Each row is a point on a landscape with many valleys, with its height.
From any point a ball takes the steepest step (drop divided by distance) to one of its 2 nearest points. It stops when none of these is lower. Distance is the straight distance between rows; heights are no part of it.
Q_214 h=673: [184 122 129 167 127 146 179 120 129 170 137 160 103 176 215  98 123 164
  71 131 117 175 113 143  47 122 158  96 129 124 154 134 154 144 138  73
 144 115 172 103  97 151  86 117 162]
Q_436 h=329: [114  99 214 155  98  91  99 112 137 168 139 130 141  81 113 113 126 155
 101 100 132 140 157 121 124  67 104 130 157 147 186 120  58 137 119 115
  93 115 128 116 104 139 147 135 102]
Q_538 h=597: [141 159 128 141 140 128 114 133 135  96 131 154 126 160 154 159 132  79
 148 115 130 135 152 104 140 165 142 136 135  89 119 132 135 113  61  81
 153 112 209 104 123 122 113 134 108]
Q_22 h=356: [ 94  81 169 110 107 144 167 188  93 105  98 128 152  99 116 106 106 125
 132  95 171 155 175 117 124 180 141  94 196 125 119  88 143 167 166  89
 161 117 157 174 131 173 134 145 185]
Q_409 h=213: [110 126 120 122 124 118 113 116 159 177 141 121 113 122 139 129 166 161
  90 150  83 129 123 123 102 118 112 149 115 156 168 156 143 163 148 150
 104 136  95 119  92 141 139 107 105]
Q_702 h=161: [163 119 130  63 115 114  78 113 118 194 131 135 115  88 128 100 134 165
 114 149 107 117 111 151 132 118 112 136 101 133 151 176 122 141 123 161
 112 130 147 119 119 146 137 107 119]
Q_664 h=535: [143  77 138 112 167 155 118 129 144 113 188 132 122  37  86 141 126 139
 119 150 146 136 152 109 126 110 138 150 110 142  76 132 140 113 165 171
 149 119 149 165 164  99 168 101 134]
Q_667 h=649: [151 129 139 117 120  63 168 134 128 142 147  63 137 117  94 179  76 149
 111 175 143  96 131 116 159 123 126 113 159 164 148 191 169  93 144  99
 139 147  74  76 111 129 120 121 133]
Q_202 h=158: [103 209  89 107 162  65 136 147 140 117 129 113 172 156 144 221 114 105
 117 117 118 119 140 116 112 164 163 110 157 104 111 138 154 121 142 150
 166 162 122 102 142 102 105 162 111]
Q_236 h=317: [ 98 106 131 118 106 199  99 100 118 138  96 141  65 175  94 119 183 126
 191 139 136 106 105 129 153 131 145 155  84  89 144 146 132 109  75 119
 114 132 123 187 190 147 131 112 122]
Q_449 h=295: [121 138 123 128  89 162 118 149 109 131 117 117  37 199 104 140 180 123
 145 138  88 101 139 123 154 124 127 190  50 119 141 171 126 118 104 139
 103 161  86 169 149 139 155 109 103]
Q_81 h=446: [150 139 130 110 132 129 176 189 136 147 195 112 104 128 150 180 104 126
  85 148 112 126 183 149 118 141 109 123 116 134 148 147 184 110 177 145
 115 161 102 140 153  89 121  99 156]
Q_955 h=485: [ 97 131 173 163 185 146 118  95 149 117 121 159  98 130 102 124 131  88
 123 128 125 144 125  71  93 127 146 181 116 116  62 117  39  90 136 130
 168 120 144 115 171 114 128 114 102]
Q_990 h=534: [147  76 121  95 130 159  86 166 124 163 134 127 144 126 133  76 140 126
 117 187 124 130 155 128  97 155 126 140 125 186 123 161 152 127 142 142
 188  88 192 108 108 197 180  97  97]
Q_504 h=584: [166 134  81 151 138  91 178 156  92 124 103 122 115 137 121  94  70 107
 133 121 156  79 124 156 156 130  81 121 130 155 107 114 147 102 111  81
  89 101 109 101  90  83  94 113  86]
Q_33 h=375: [109 168 120  79 111  88 108 168  91 134 132 121 198 150 115 111 158  71
 138  83 109  81 175 169 151 149  84 133 124 116 141  83 158 149 106 165
 130 155 121 202 157 139 144 127  96]
Q_275 h=463: [156 130 152 121 139  96 148 160 160 161 179 139 156 103 168 147 126 117
  54 151 101 149 182 117  77 122  75 157 112 151  90 140 164 113 157 154
 126 184 126 128 121  97 163  69 114]
Q_536 h=430: [143 130 143  89 129 113 142 187 106 144 203 126 129  62 137 153 111 129
  85 112 136 114 192 167 125 113  61 156 107 128  87 105 175 117 161 175
 106 156 109 201 179  68 149 108 158]
Q_352 h=628: [ 83 138 139 128 150 160 116  81 138  91 140 103 162 113 116 127 123 149
 153 139 141 126  97 119 135 149 128  93 195  97 142  88 121 159 176 128
 155  84  81 135 161 156 110 155 176]
Q_7 h=323: [142 125 188 136  95 121 124  91 127 128 166 108 127 106 106 165 125 144
 122 115 123 135 148 121 169 101 125 113 142 111 176 134 112 127  97 101
 109 149 114 135 143 142 117 118 145]
Q_748 h=574: [167  96 115 118 122 119 178 142  93 144  96 121  83  94  98  90  67 160
 111 131 153 108 115 158 142 123 114 117 111 165  91 138 124 129 169 131
 109 106  94 115  89  99 104 120 152]
Q_638 h=262: [ 69 128 148  51 136 184  96 105 152 155 144 129 177 114 133 152 158 144
 148 125 108 144 130 139 116 142 156 103 153 122 212 126 140 147 149 162
 162 143 137 159 170 168 117 135 194]
Q_487 h=571: [ 88 163 133  73 149 146  93 190 128  76 112  94 171 148 144 117 141  73
 130 129  84 107 149 125 158 158  52 155 158 152 147 115 148 134 163 160
 145 100 127 121  84 167 165 110 120]
Q_882 h=536: [142 168  43 146 122  55  95 136 102 158 115 141 135 164 136 156 157 158
 121 124 132 114 141 123  83 137 143 136  96  74  72 133 184 168 114 165
 118 166 136 163 156 113 152 162  42]
Q_826 h=173: [ 42  72 148 129 131 200 136 123 178  99 142 117 137 139 129 138 183 111
 136 191 111 153 135  70 123 148 161 153 148 174 136 119 153 151 141  92
 168 117  95 145 111 174 144 111 121]
Q_549 h=342: [137  65 139 216 123 164 124  90 133  70 157 118 107  95  86 105 122 139
 161 172 175 111 132  83 141 106 119 121 145 118  95 102 121 119  97  81
 115  84 111 142 145 130 138  95 107]
Q_574 h=327: [129  92 164 126 121 129 201 152 115 125 129 161 151 116 165  98 108 119
  70  86 142 176 176 129  94 147 119 103 154 141 109  89 135 165 161  88
 133 135 165 147  93 132  92 121 170]
Q_267 h=506: [188 188 121 139 113  84 148 126  92 133 110 159 144 132 134  79 112  92
  98  49 128 125 119 155 171  99 111 119  88 151  98  79  78 132  74 104
  97 161 130 122  89 134 102 115  90]
Q_721 h=564: [120  83  94 124 101 110 167 170  91 174  55 134  62 131 118 132  87 194
 132 125 153 130 116 147 130 132 163 127 123 140 139 155 135 155 171 120
  94  85 136 125  73  99  97 181 124]
Q_621 h=238: [110 110 128  85 143 212 108 138 134 119 114 172 102 100 138  94 145 137
 136  98 105 171 116 124 160 128 129 144 102 157 159 107  93 159 159 133
 127  90 157 141  94 139  99 128 144]
Q_648 h=642: [116  90 150 157 100  92 143 115 161 134 148  65 165 115 135 162 107 145
 139 183 126 139 119 119 136 111 151  92 194 160 186 151 147 125 127 101
 126 121  94  79  89 141 151 153 147]
Q_521 h=214: [103 168 115 112 157  75 104 156 162 140  99 142 165 132 124 157 136  88
 146 100 103 101 131 138 130 115 125 146 127 134 158 126  98  95 109 161
 113 129 149  91  90  59 145 147  71]
Q_466 h=252: [ 99  79 113 146 130 124 111  97 170 167 135 107 107 124 108 143 150 178
 140 188 127 102 119 125  66 127 136 138 136 116 154 163 176 135 136 142
 107 110 108 112 136 110 160 123 132]
Q_112 h=599: [ 78 177 129 170 145 115 135 123 162 102 156  71 121 184 115 172 142 112
 101 146  90 122 124 107 136 112 108 155 154 147 170 145  97 122 164 128
 136 133  31  97 134 142 131 153 108]
Q_905 h=655: [174 172 100  99 136  76 140 150 107 111 162  80 128 126 154 167  92 151
  75 164 129 111 138 122 123 148  98 122 149 142  99 187 184 140 172 133
 157 125 106  86 108 140 122 118 135]
Q_11 h=525: [142 189  56 160 149  97 101 102 130 129 107 138 121 165 157 142 157 137
 138 125 119 120  89 142  99 143 144 126 107  95 103 135 138 152 125 170
 127 124 130 109 129 118 139 162  95]
Q_43 h=219: [166  71 135 189  94 157 147  93 111  83 152 148 100 110 125 114 132 155
 108 144 191 179 114  89 120 115 192 118 145 107  52 113 136 180 110  90
 140 111 172 179 156 155 131 121 163]
Q_693 h=280: [ 96 126 141 104 130 229 104 104 139 141  92 175 146 149 138  59 154 152
 137  80 117 179  80 135 126 115 159 110 105 157 163  89  69 156 156 159
 146 114 138 159 138 188  88 144 178]
Q_183 h=393: [ 99 129 151  85 134 166 108 187  80 141 104 124  93 120 108  95 140 118
 157 118 139  89 147 160 130 182  87 148 145 103 122 120 170 125 148 123
 157  89 136 174 170 164 164 105 144]
Q_954 h=319: [140 123 111 117 128  79 176  66 117 152 111 132 111  86  98 153 102 174
 123 107 171 108 114 109 129 126 118 102 131  80  95 135 189 130 118  90
  69 158  96 122 133  80  85 113 137]
Q_656 h=287: [121 136 118 161 142 133 135 154 160  58 152 108  94 111 103 159 110  99
 162 111 100 124 142 128 188  96 114 152 103 131 146 117  89  84 131 144
  70 130  79 120 107  58 150 153 149]
Q_722 h=340: [ 90 103 102  71 145 111 172  90 114 127  96 146 105  96  90 191 111 153
 155 111 172 124 139  86 142 151 149 119 127  89 138 158 183 110 113  72
  96 144 146 127 126  69  49 139 123]
Q_661 h=607: [ 85 151 128 138 166 176 139  89 172 108 204  94 114 146 130 187 149 142
 112 161  94 135 126 115 125 125 130 135 150 119 194 152 125 131 166 123
 142 130  66 119 178 123 103 129 157]
Q_295 h=448: [ 91 178 155 112 157 144 122 144 109 162 121 177 123 146 171  66 139 116
  88  78 133 128 120 168  91 112  51 191 103 154  73  77  59 102 137 148
 133 129 118 143 156  87  87 125 136]
Q_831 h=409: [140 162 161  92 105 124 136 182  95 176 121 139 116 147 152 133  91 124
  95  79 124 130 153 184 131 113 110 130 118 154 168 132  95 105 155 158
 120 126 141 128 126 113 106 149 143]
Q_742 h=357: [ 83  88  90 141 103  91 186 142 157 132  68 143 121 138 110 198 121 145
 166 131 135 142 123  95 139 126 177 138 118 132 123 147 157 126 112 104
  75 182  94 119  67  55 116 162  94]
Q_705 h=401: [ 91 209 104 112 137  82 125 136 108 143 129  91 155 127 165 170 125 147
  79 109 123 126  85 162 149 100 120 109 140 134 181 111 105 164 198 197
 130 116  90 141 138 119  91 177 110]
Q_288 h=593: [193 139  95 156 150 143 134 111  99 105 141 112 107 146  97 111  88 105
 159 148 178  75 126 143 163 139  88 104 111 120 121 147 149  65  71  70
 139 102 142  89 152 124  97  96  92]
Q_108 h=495: [160 173 108 142 136  56  75 175 151 144 112 129 165 138 160 125 133 114
  99 127  87 139 129 115  92 105 117 157  94 142  82 132 108 106 149 211
 133 175 124 105  87 119 204 133  75]
Q_90 h=231: [100 146 144  72 115 154 107 103 115 162 136 130 134 138 104 163 154 161
 128 113 128 148 107 144  93 127 190 109 134 100 141 131 140 169 154 188
 158 163 121 182 222 166 138 142 193]
Q_659 h=395: [112 127 124 117 106  97 147 146  94 158 132 154 169 131 101  80 143  90
 142  74 159  58 174 186 148 136  68 117 116 109 148  64 133 123  77 100
  90 145 120 192 168  88  94 117  92]
Q_845 h=222: [ 79 110 153 116 128 148 119  70 148  94 128 142 157 132 114 136 185 103
 141 148  98 163 106  60 136 142 167 151 136 115  97 116 110 166  96  92
 149 163 114 142 129 174 109 106 106]
Q_151 h=87: [163  84 164  74 111 137  91 125  72 167 150 146 108  59 107  66 126 159
 115 147 150  91 145 152 146 115  66 143 113 127 112 139 122 132 119 123
 114 101 142 162 152 140 123  78 118]
Q_962 h=555: [139  86  64 138 102  73 133 165 112 188  90 130 130 118 111 110 125 173
 116 147 156 106 132 157 112 119 141 126 115 172 139 159 154 158 133 140
 105  93 155 111  76 110 139 154  54]
Q_785 h=265: [149 139 115 177 120 155 119 135 126 137 186  97  77 174  98 129 151 136
 121 146 117  88 144 160 147 112  97 143  85 128 169 147 130 113 124 133
 102 116  75 152 183 128 137 112 104]
Q_455 h=276: [ 95  91 229 144 116 136 128 115 124 177  78 146 101 144 116  86 119 136
 111 131 124 131 130 101  61 122 129 151 149 123 132 125  66 105 141 103
 149 112 142 115 128 149 131 103 143]
Q_668 h=519: [210 207  88 119 124  88 143 148 101 124  95 134 124 139 141 116  86 112
 112  81 130 121 110 163 165 119 152 106  67 156  82 115  96 100 127 160
 127 163 129  94  90 117 106 143 119]
Q_432 h=523: [151  69 142 110 107 108 102 142 130 154 120 142 186 111 104  82 142 100
 140 158 132 122 160 117 120 139 153 120 124 180 132 140 110 117  91 120
 156 149 184 104 103 181 159 104  81]
Q_300 h=378: [122 181 107 151 149 142 141 148 119 108 154  80 133 180 149 132 108 119
  92 128 127 151 110 161 142 109 115  99 150 150 154 118 102 132 211 185
 155  96  80 118 176 165 114 178 151]
Q_253 h=412: [112 128 161 104 138 149 112 143 100 132 170 136 104  89 115 120 160 114
 127 108 133 105 169 137 134 142  76 164 114  77  95 107 156 127 136 154
 119 127 133 224 207 116 159  92 143]
Q_874 h=341: [102 137  94 129 118 213  88 127  98 145 101 141  52 181 113  97 162 161
 156 117 132 112  90 145 158 137 136 150  97 112 167 136 113 163 130 111
 143  71 115 158 160 175 105 142 111]
Q_391 h=376: [ 80  85  79 144 120 109 146 124 141 106 108 139 148 114  76 155 148 130
 177 115 146 120 133 118 161 120 144 130 123 133 141 102 151 150  98 112
  85 127 110 150 103  88 119 164  57]
Q_35 h=230: [177  87 203 109 129 127 124 119 120 154 119 132 115  94 127  83  94 139
  93 167 138 137 131 109  88 126 118 133 143 151  91 165  95  93 149 118
 157 116 162  81 117 154 137  74 164]
Q_736 h=332: [124  50 164 157  86 166 142 148 119 159 112 120  76 154 135  94 128 167
 140 164 131 129 122 149  78 133 148 113 153 106 178 125 170 143 149 100
 101  95 133 156 130 140 145 126 201]
Q_438 h=545: [158 111  88 137 101  39 127 164  94 164 126 138 161 110 122 125 130 154
 102 119 154 120 162 144  97 127 125 127 122 117  81 137 158 165 126 162
 124 138 154 165 135 119 164 151  82]
Q_464 h=322: [104 150  75 142 105 152  99 154 114 151 136  98 101 184 144 117 151 144
 143 142 115 107 107 175 179 128 124 121 130 130 228 134 133 159 142 145
 105  68 109 146 141 154 112 173 100]
Q_550 h=391: [128 191 158 107  92  85 114 206 121 157  99 105 129 183 161 173 103 107
 122 103  91 123 174 155 114 136 121 136 119 108 160 138 123  94 157 202
 119 173 123 125 115 112 170 156 152]
Q_427 h=540: [221 141  97 112 116 112 102 124  94  95 100 117  48  97 129 133  80 175
 126 147 153 115 123 127 148 135 103 119  86  85  71 223 128  87 120 126
 117 119 156  68 116 110 143 134 165]
Q_823 h=253: [ 93 142 120 114 183 148 109 170 179 119 139 148 117 104 100 149 123  84
 163 106 104  99 148 135 149 121 113 170  89 152 150 120 101  68 143 173
 103 106 132 114 118  35 139 135 119]
Q_793 h=530: [229 150 104 112 108 112 122 148  78 120 118 114  85 131 104 127  77 139
 115 121 153 119 124 138 148 124 154 119  70 147  55 177 118  90 120 150
 155 155 136 104 129 140 132 127 141]
Q_918 h=312: [137  92 119 166 153  62 159  91 182 148 114 125 158  89 123 166 117 159
 141 164 148 132 111  83  64 133 168 116 156 119  81 168 170 106 117 110
 124 159 132  68 110  79 163 124 130]
Q_575 h=615: [198 122 101  87  98 143 135 119 106 148 185 132 141 127 127 123 162 132
 102 140 114 140 147 142 137 135 156 103  88 141 128 143 198 161 105 155
 131 187 148 178 168 176 130  81 135]
Q_978 h=361: [ 83 116  93  99 139  75 134  93 116 130  66 172 134  78  94 159 120 145
 149  68 170 130 125 108 140 118 135 130 135  82 122 120 122 151 112 110
  77 120 164 125 104  58  90 179  80]
Q_910 h=589: [139 106 138 117 114 165 103 135 156 101 145 136 116 119 165 156 137 113
 151 157  95 160 136 115 144 144 142 143 125 128 146 154 139 124  96 114
 139 122 174 102  94 142 148 126 157]
Q_917 h=277: [169  90 148 148 153  56 110  76 135 147 125 141 154  38  98 125  88 156
 144 130 164 137 111 100 108 104 137 109 153 114  72 150 105 104 102 130
 110 128 167  85 125  95 160 123 120]
Q_883 h=293: [120 127 135  82 115 141 110 114 123 166 162 123 127 116 132 171 126 165
 127 135 117 125 141 150 143 121 133 105 152 107 230 148 149 151 135 114
 127 114 132 139 149 127  82 143 144]
Q_961 h=283: [133  90 142 166  96 103 108 141 132 136 121  98 114 142 111 118 134 128
 166 167 118  89 157 134 121 140  81 142 143 103 149 140 169 119  95 122
  84 106 120 122 112 126 182 113 119]
Q_950 h=511: [ 92 118 159 117 139  84  98 101 120 121  94 126 164 104 101 148 130 132
 158 117 142 145 119  92  94 143 161 133 173  83  68 126 106 140 132 158
 165 126 159 131 158 148 160 174 137]
Q_168 h=661: [157 136 112 101 131 132 166 127 138 134 135 104 138 146 164 150 113 151
  94 169 106 152 115 125 107 151 157 103 142 169 140 170 170 144 169 134
 161 155 110  76  85 158 101 117 173]
Q_526 h=313: [166  98 129 191 106 103 111  91 110  96 145 103 111 124 109 139 125 153
 145 162 159 123 138  87 144 120 102 130 150  96 100 161 160 136  65  74
 115  96 151 108 124 156 150 115  93]
Q_666 h=681: [186 135 127 125 153 167 137 116 161 158 147 196 132 139 217  82 142 127
  78 104  86 190 118 146  75 110 134 111  92 140 158 129 112 136 120 123
 132 141 209 100  91 136  96 109 139]
Q_716 h=294: [133 113  83 180  86 142 152 129 131 144 114 112  91 181 143 106 155 151
 152 132 101 128  94 164 143 121 146 115 110 129 181 124 148 170 112 129
  61 123  88 143  98 130 118 153 130]
Q_993 h=224: [137 155 153 154 137 148 157 129 128 163 190 121 136 170 109  99 142  99
 103 139 132  80 146 151 146 108  86 131 106 173 178 106 117  85 114  86
 137 130  70 128 174 138  84  66  68]
Q_913 h=286: [ 90  76 165 118 159 194 167 122 151 128 129 192 142 100 162  69 142 134
 106 105 113 174 142 112  93 128 125 120 130 148 162  74 108 146 169  92
 128 102 153 147  82 123  77 112 158]
Q_403 h=112: [ 76  82 196 104 120 232  92 123 163 105 116 132  92 122 133  90 172 106
 147 174 109 149 113  69 125 142 137 161 130 131 129 141 102 105 138 113
 154 121 134 148 128 191 157  82 163]
Q_599 h=467: [107 173 137 143 191 135 130 127 127 121 134 161 103 131 137 115 109 109
  89  99 140 125 115 130 100 112  94 175 107 159  71 111  46 102 155 123
 169  97 110  88 143  83  89 123 100]
Q_439 h=394: [124  89 131 157 130 147 186 147 114  84 104 112 168 128  93  84  72  83
 184 142 146 104 140 125 144 164 156  78 163 155 118  67 130  87 122  87
 144 131 106 120 125 126  99 125 160]
Q_813 h=415: [122  83 108 108 144 163 155 130 120 110  99 177 193  94 113  52 114  99
 181 121 155 112 128 121 122 170 163  83 144 149 124  68 122 120 113  75
 174 110 167 124 104 140  78 119 135]
Q_258 h=288: [ 83  84 131 179  99 140 152 143 130  95 128 122 119 150 132 177 112 117
 202 126 155 156 129 141 152 125 177  97 153  90 139 109 131 127  99 115
  89 112 133 163 151  91 148 210 168]
Q_833 h=318: [134 144 143 125 160 222 146 128 144 107 140 146 157 156 162 107 109 124
 108  84 132 193 119 159 112 122 149  73 131 158 142  88 101 137 171 154
 170 123 158 137 165 185  97 147 192]
Q_987 h=499: [ 98 131 145 176 156 145 112  80 129  86 123 134 114 135  88 160 129 116
 171 109 162 134 120  94 119 124 158 140 141  69  73  99  91 110 103 124
 153 108 139 134 194 116 139 162 132]
Q_261 h=316: [146 124 100 169 126 133 136 120 137  63 150 127  91 126  91 168 130 116
 147 123 122 136 118 101 186  81 147 159  62 146  94 138 100 105  84 120
 102 156  86 124 110  98 135 139  83]
Q_421 h=666: [122 114 118 103 131 170 150 118 129 159 135 138 102 163 187 151 129 176
  82 164 103 168 121 121  85 147 166 116 149 138 187 172 165 171 163  80
 173 102 158 102 100 173  76 124 155]
Q_469 h=228: [182 108 166 126 125 111  64  58 150 155 142 124 132  53 101 106 102 166
 147 140 142 128  85 135 122  82 126 113 138 100 130 153  74  99 105 164
 117 122 142  98 165 122 171 118 167]
Q_850 h=618: [ 91 162 146  94 186 182 130  70 158  91 177 130 140  99 163 143 120 136
 104 117 105 153 108 112 137 139  89 118 170 111 170 110 110 154 179 109
 153 102  97 113 137 130  63 125 183]
Q_903 h=338: [102 101  91 149 144  98 150 133 199 139  81 132 120 126 144 174 119 124
 184 154 100 122 122 114  84 145 163 138 111 115 123 159 162  73 117 128
  93 171 116  82  75  35 163 145 136]
Q_643 h=544: [140  75 117 131 108 148 128 165 133 159 112  91 122 172 105 125 118 130
 144 203 138 105 125 144  97 140 170 134 113 195 115 175 161  95 123 142
 176 120 131  97 124 158 181 118 126]
Q_248 h=608: [224 109 111 123  87 100 141 113 116 163 150 152 136 135 137 115 154 127
 129 134 140 143 134 123 142 131 179  95  83 115 112 170 160 133  37  98
 116 193 206 142 142 160 125  95 101]
Q_57 h=377: [ 93  84 142  96 114 144 142 195  67 142  57 130  89 110  70 126 117 141
 158 101 192 125 149 134 128 173 161 128 154 119  89 141 152 132 146  98
 165 105 163 183 162 164 145 140 143]
Q_931 h=370: [146  89 152 187 112 136 156  88 110  55 111 110 138 102  83  80  87 108
 179 131 157 110 116  97 148 122 122  97 153 128  65  73 103 106  95  96
 112 134  95 126 126 131 126  93 163]
Q_768 h=590: [ 83 192 152 149 135 145 101 151 143  60 141  99 120 200 132 135 150  74
 117 100  69 125 138 103 179 118  70 170 134 130 177 119  86 118 129 128
 108 120  75 114 110 153 133 127 116]
Q_872 h=354: [163 174 151 100 105  72  79 119 106 139 148 116 178 143 119 130 151  96
 135 109  98 105 156 140 153 133  99 131 121 102 144 129 134 132  68 141
 124 164 148 140 140 169 151 107  91]
Q_387 h=260: [193  95 114 209  96 157 155  80 138  87 158 124 116 150 153 117 111 154
 123 166 168 166  76 139 110 117 190  77 150 123 104 126 147 153  97  82
 138 108 139 119 148 141 127 130 196]
Q_423 h=169: [185  99 124 103 132 195 120 124 112 105 185 135 101  66 131  91 112 142
 116 141 135 122 139 148 185 126  74 120 107 149 146 126 141 132 149 111
 122  84 132 144 124 132 100  81 150]
Q_837 h=510: [127 117 120 125 138  80  98 154 156 147 102 116 216 146 116  85 142  74
 119 151  90 131 152 123  93 135 113 153 123 179 107 116 117 108 117 180
 160 157 145 109  88 164 196 106  64]
Q_472 h=552: [ 99  96 115 121  87 131 119 194 106 119  87  67 144 173  85 120 110  95
 188 178 137  83 140 135 172 148 142 130 139 189 129 143 149  95 109 130
 174 109  89 126 109 180 177 145 105]
Q_851 h=266: [122 113 117 187  72 142 157 153 135 108 111 132  76 186 174 163 128 130
 164 121 116 169 109 145 151 116 179 120 107 112 132 137 117 140  91 121
  79 141 113 133  98  98 141 191 155]
Q_211 h=290: [132 109 152 138 115 106 148  36 138 155  93 157  76 103 117 153 130 175
 145 121 152 142  94  86  90 113 154 119 120  22 101 152 146 106  91  96
  50 190 138 134 158  75 111 113 153]
Q_386 h=447: [119 162  73 122 156 125 137  93 119 103 133 153 172  97 139  88 151 127
 107  80 127 136  86 149 175 114 107 116 120 160 135  60 106 200 145 129
 108  92 102 149  89 116  66 147  92]
Q_435 h=611: [ 94 196  90 109 164 173 139 149 121  41  96 128  86 175 122 154 132  72
 161  98 106 112 116 122 183 172 130 157 122 102 108 118 115 125 126 102
 143 109 114 114 121 119 106 152 127]
Q_192 h=349: [159 169 109 146 157 175 128 107 141  73 151 104 169 160 161  97 129 118
 101 118 111 167 103 147 126 122  98  89 121 162 114 105 118 147 160 185
 159 131 113 119 131 189 133 132 167]
Q_93 h=310: [ 78  85 137 145 110 192 155 162 129 120 117 114  84 150 120 136 130 128
 183 141 143 140 109 152 131 145 176 114 152 116 149 122 147 124 150 126
 123 117  98 170 171 133 157 158 204]
Q_401 h=264: [ 91 144 118 101 164 139 101  84 167  98 139 160 163 101 102 152 173  90
 171  98  92 143 119 103 156 124 151 146  94 118 134 102  93 130  97 146
 120 166 129 136 131 105 114 130 111]
Q_818 h=524: [119  85 149 130 154 101 133 137 128 120 123 128 135  82  88 137 111 131
 111 141 139 145 140  86  81 139 148 156 138 117  23 124 134 133 172 164
 159 146 129 151 155 122 183 124 145]
Q_641 h=604: [108 160  91  94 154 148 121 115 100  63  93 158  99 135 114 152 138  76
 165  91 137 128 128  80 176 170 140 150 116  75  51 114 139 137  83  78
 135 130 177 133 124 130  94 133 116]
Q_857 h=635: [ 91 136 125 136 114 112 111 109 120  96  99  63 150 133 141 154 113 130
 154 173 138 117  89 132 162 153 137 103 192 112 168 142 127 136 154 143
 156  88 103  99 114 166 131 182 146]
Q_125 h=488: [126 229 125  95 140  47 141 118 117 134 111 152 191 111 176 105 140  83
  70  48 118 114  99 134 142 105  78 144 146 128  79  69  97 147  97  99
 107 186 112 109  89  92 104 112  95]
Q_47 h=580: [ 88 149 143 109 128 182 102 147 149  53 127  88 110 144 153 142 135  98
 148 147  83 150 128 114 172 143 104 150 133 138 158 152 108 118 137 138
 137 116 108 102  83 167 166 146 180]
Q_260 h=261: [123  65 172 138  86 148 135  75 131 142 113 158  79 108 118 141 141 170
 137 136 154 166 105 101 112 107 185 122 137  71 111 138 127 154 102 102
  90 142 161 166 147 116 117 127 174]
Q_176 h=689: [141 130 121 130 149 187 105 119 163 133 164 188 183 138 191  94 161 122
  74  96 131 189 145 143 100 110 122 109 115 158 174 117  92 167 126 123
 180 113 210 130 137 175  98 126 100]
Q_430 h=197: [ 86 185 126  97 134 101 135 140 115 141 112 104 148 142 129 210 115 132
 140 102 125 139 133 138 110 144 191 106 156 102 123 124 131 137 177 195
 174 165 111 146 178 132 135 193 167]
Q_647 h=561: [ 72 102 122 104 118 121 116 164 144 104  81  92 192 140 106 107 133  87
 178 165 110  86 142 113 154 170 110 131 169 166 159  98 148 124 124 118
 144 105 114 116  64 160 146 128  93]
Q_786 h=270: [153 166 137 165 166 123 155  66 150 129 168 124 119 132 113 112 153 114
  96 144 119  94 109 103 126 110  89 144 115 140 108 127 121 116 110  74
 136 151  70  99 149 134 113  59  77]
Q_217 h=480: [185 179 114 162 129  85 117 146 157 136 169 125 156 145 174 159 132 124
 103 134 103 150 152 127  78 130 141 116 102 123  87 135 154 117 133 189
 144 198 125 108 142 123 182 122 126]
Q_855 h=424: [101 165 104  92 128  86  90  95 120 140 102 137 161  73 141 146 153 161
 115  83 122 138  86 140 166  97 128 120 127 119 174 112  83 183 140 176
 106 107 146 142  95 112 103 173  93]
Q_63 h=601: [217  89  91 167 106 142 128 111 116 131 150 145 123 124 100  88 138 119
 160 151 154 110 132 140 163 112 142 116  73 156 118 133 149  99  41  93
 115 130 172 129 136 134 129  81  68]
Q_725 h=468: [129 202  87 100 131  77 167 106 108 139 139 139 159 105 167 124 130 138
  59  60 126 138 102 156 149 115 111 105 128 139  96  70 124 192 145 122
 104 163  87 146 105 114  60 141 121]
Q_956 h=311: [122  47 209 129  82 182 144 131 114 160  82 151  84 157 151  73 125 159
 109 163 137 156 120 105  61 130 178 127 154 126 153 137 127 125 144  76
 159 110 177 143 109 184 118  98 185]
Q_132 h=307: [143 143 112 184 157 135 153 120 157 123 154 155  91 134 102 113 158  95
 120 116 109  96 135 111 147  96 102 173  61 154 117 114 103 103  94 100
  90 140  94 131 121  77 118  72  46]
Q_27 h=428: [116 187 140 110 126 101 114 188  93 154 102 145 158 149 169  85 112 103
 102  65 133 117 119 201 135  95  62 155 111 171 132  77  56  97 129 182
 109 117 138 132 120  85 110 147 122]
Q_445 h=513: [104 168  75 188 184 138 114  94 142  88 123 119 128 158 126 117 141 111
 163 115 134 108  86 144 112 140 125 134 123 100 109 100  97 126 142 167
 146  71 108 114 168 101 131 175 124]
Q_331 h=284: [172 107 177 175 108  93  94  79 146 164 186 107 169  72 138 119 119 184
  94 133 147 155 119 138 104  69 110  92 171 137 161 129 112 154 130 148
 122 110 133 111 139 155 177 124 141]
Q_727 h=163: [104 169 123 136 148  57 118 155 138 125 123 106 191 132 167 143 109  96
 133 129 134  92 128 158 113 143  84 114 199 101 164 108 144 110 125 128
 116  81 153  94 109  76 141 152 107]
Q_685 h=174: [130  94 220 116 128 164  89  82 168 111 132 112 113 111 126  98 140 118
 112 188 107 151 117  73  83 125 124 155 151 119 105 161  90  90 148 140
 149 148 133 110 143 166 188  74 191]
Q_285 h=101: [110 197  79 129 158  52 154 158 149 145 137 142 175 139 199 179 114 119
  89 107 132 105 125 135  86 148 119 113 187  97 125 115 175 140 138  97
 112 140 136  94 105  43 102 141 109]
Q_148 h=374: [169 205 128  82  94  62  78 179 103 127 118  99 131 147 130 178 115 107
 127 119  91  84 161 141 161 119  96 147 107 110 137 177 150  93 108 178
 114 173 123 117 108 121 171 121  99]

Call two points neighbours if one is among the 2 nearest of the other. Go from one point of each pair to the other, from neighbour to neighbour, staying as low as possible. Name the highest point that can't be avoided.
Q_285 and Q_993 -> Q_261
Q_43 and Q_285 -> Q_391
Q_993 and Q_469 -> Q_436
Q_403 and Q_851 -> Q_736

For each start below, name the point where the ball stops.
Q_487 -> Q_621
Q_438 -> Q_872
Q_214 -> Q_47
Q_267 -> Q_621
Q_275 -> Q_621
Q_439 -> Q_151
Q_818 -> Q_872
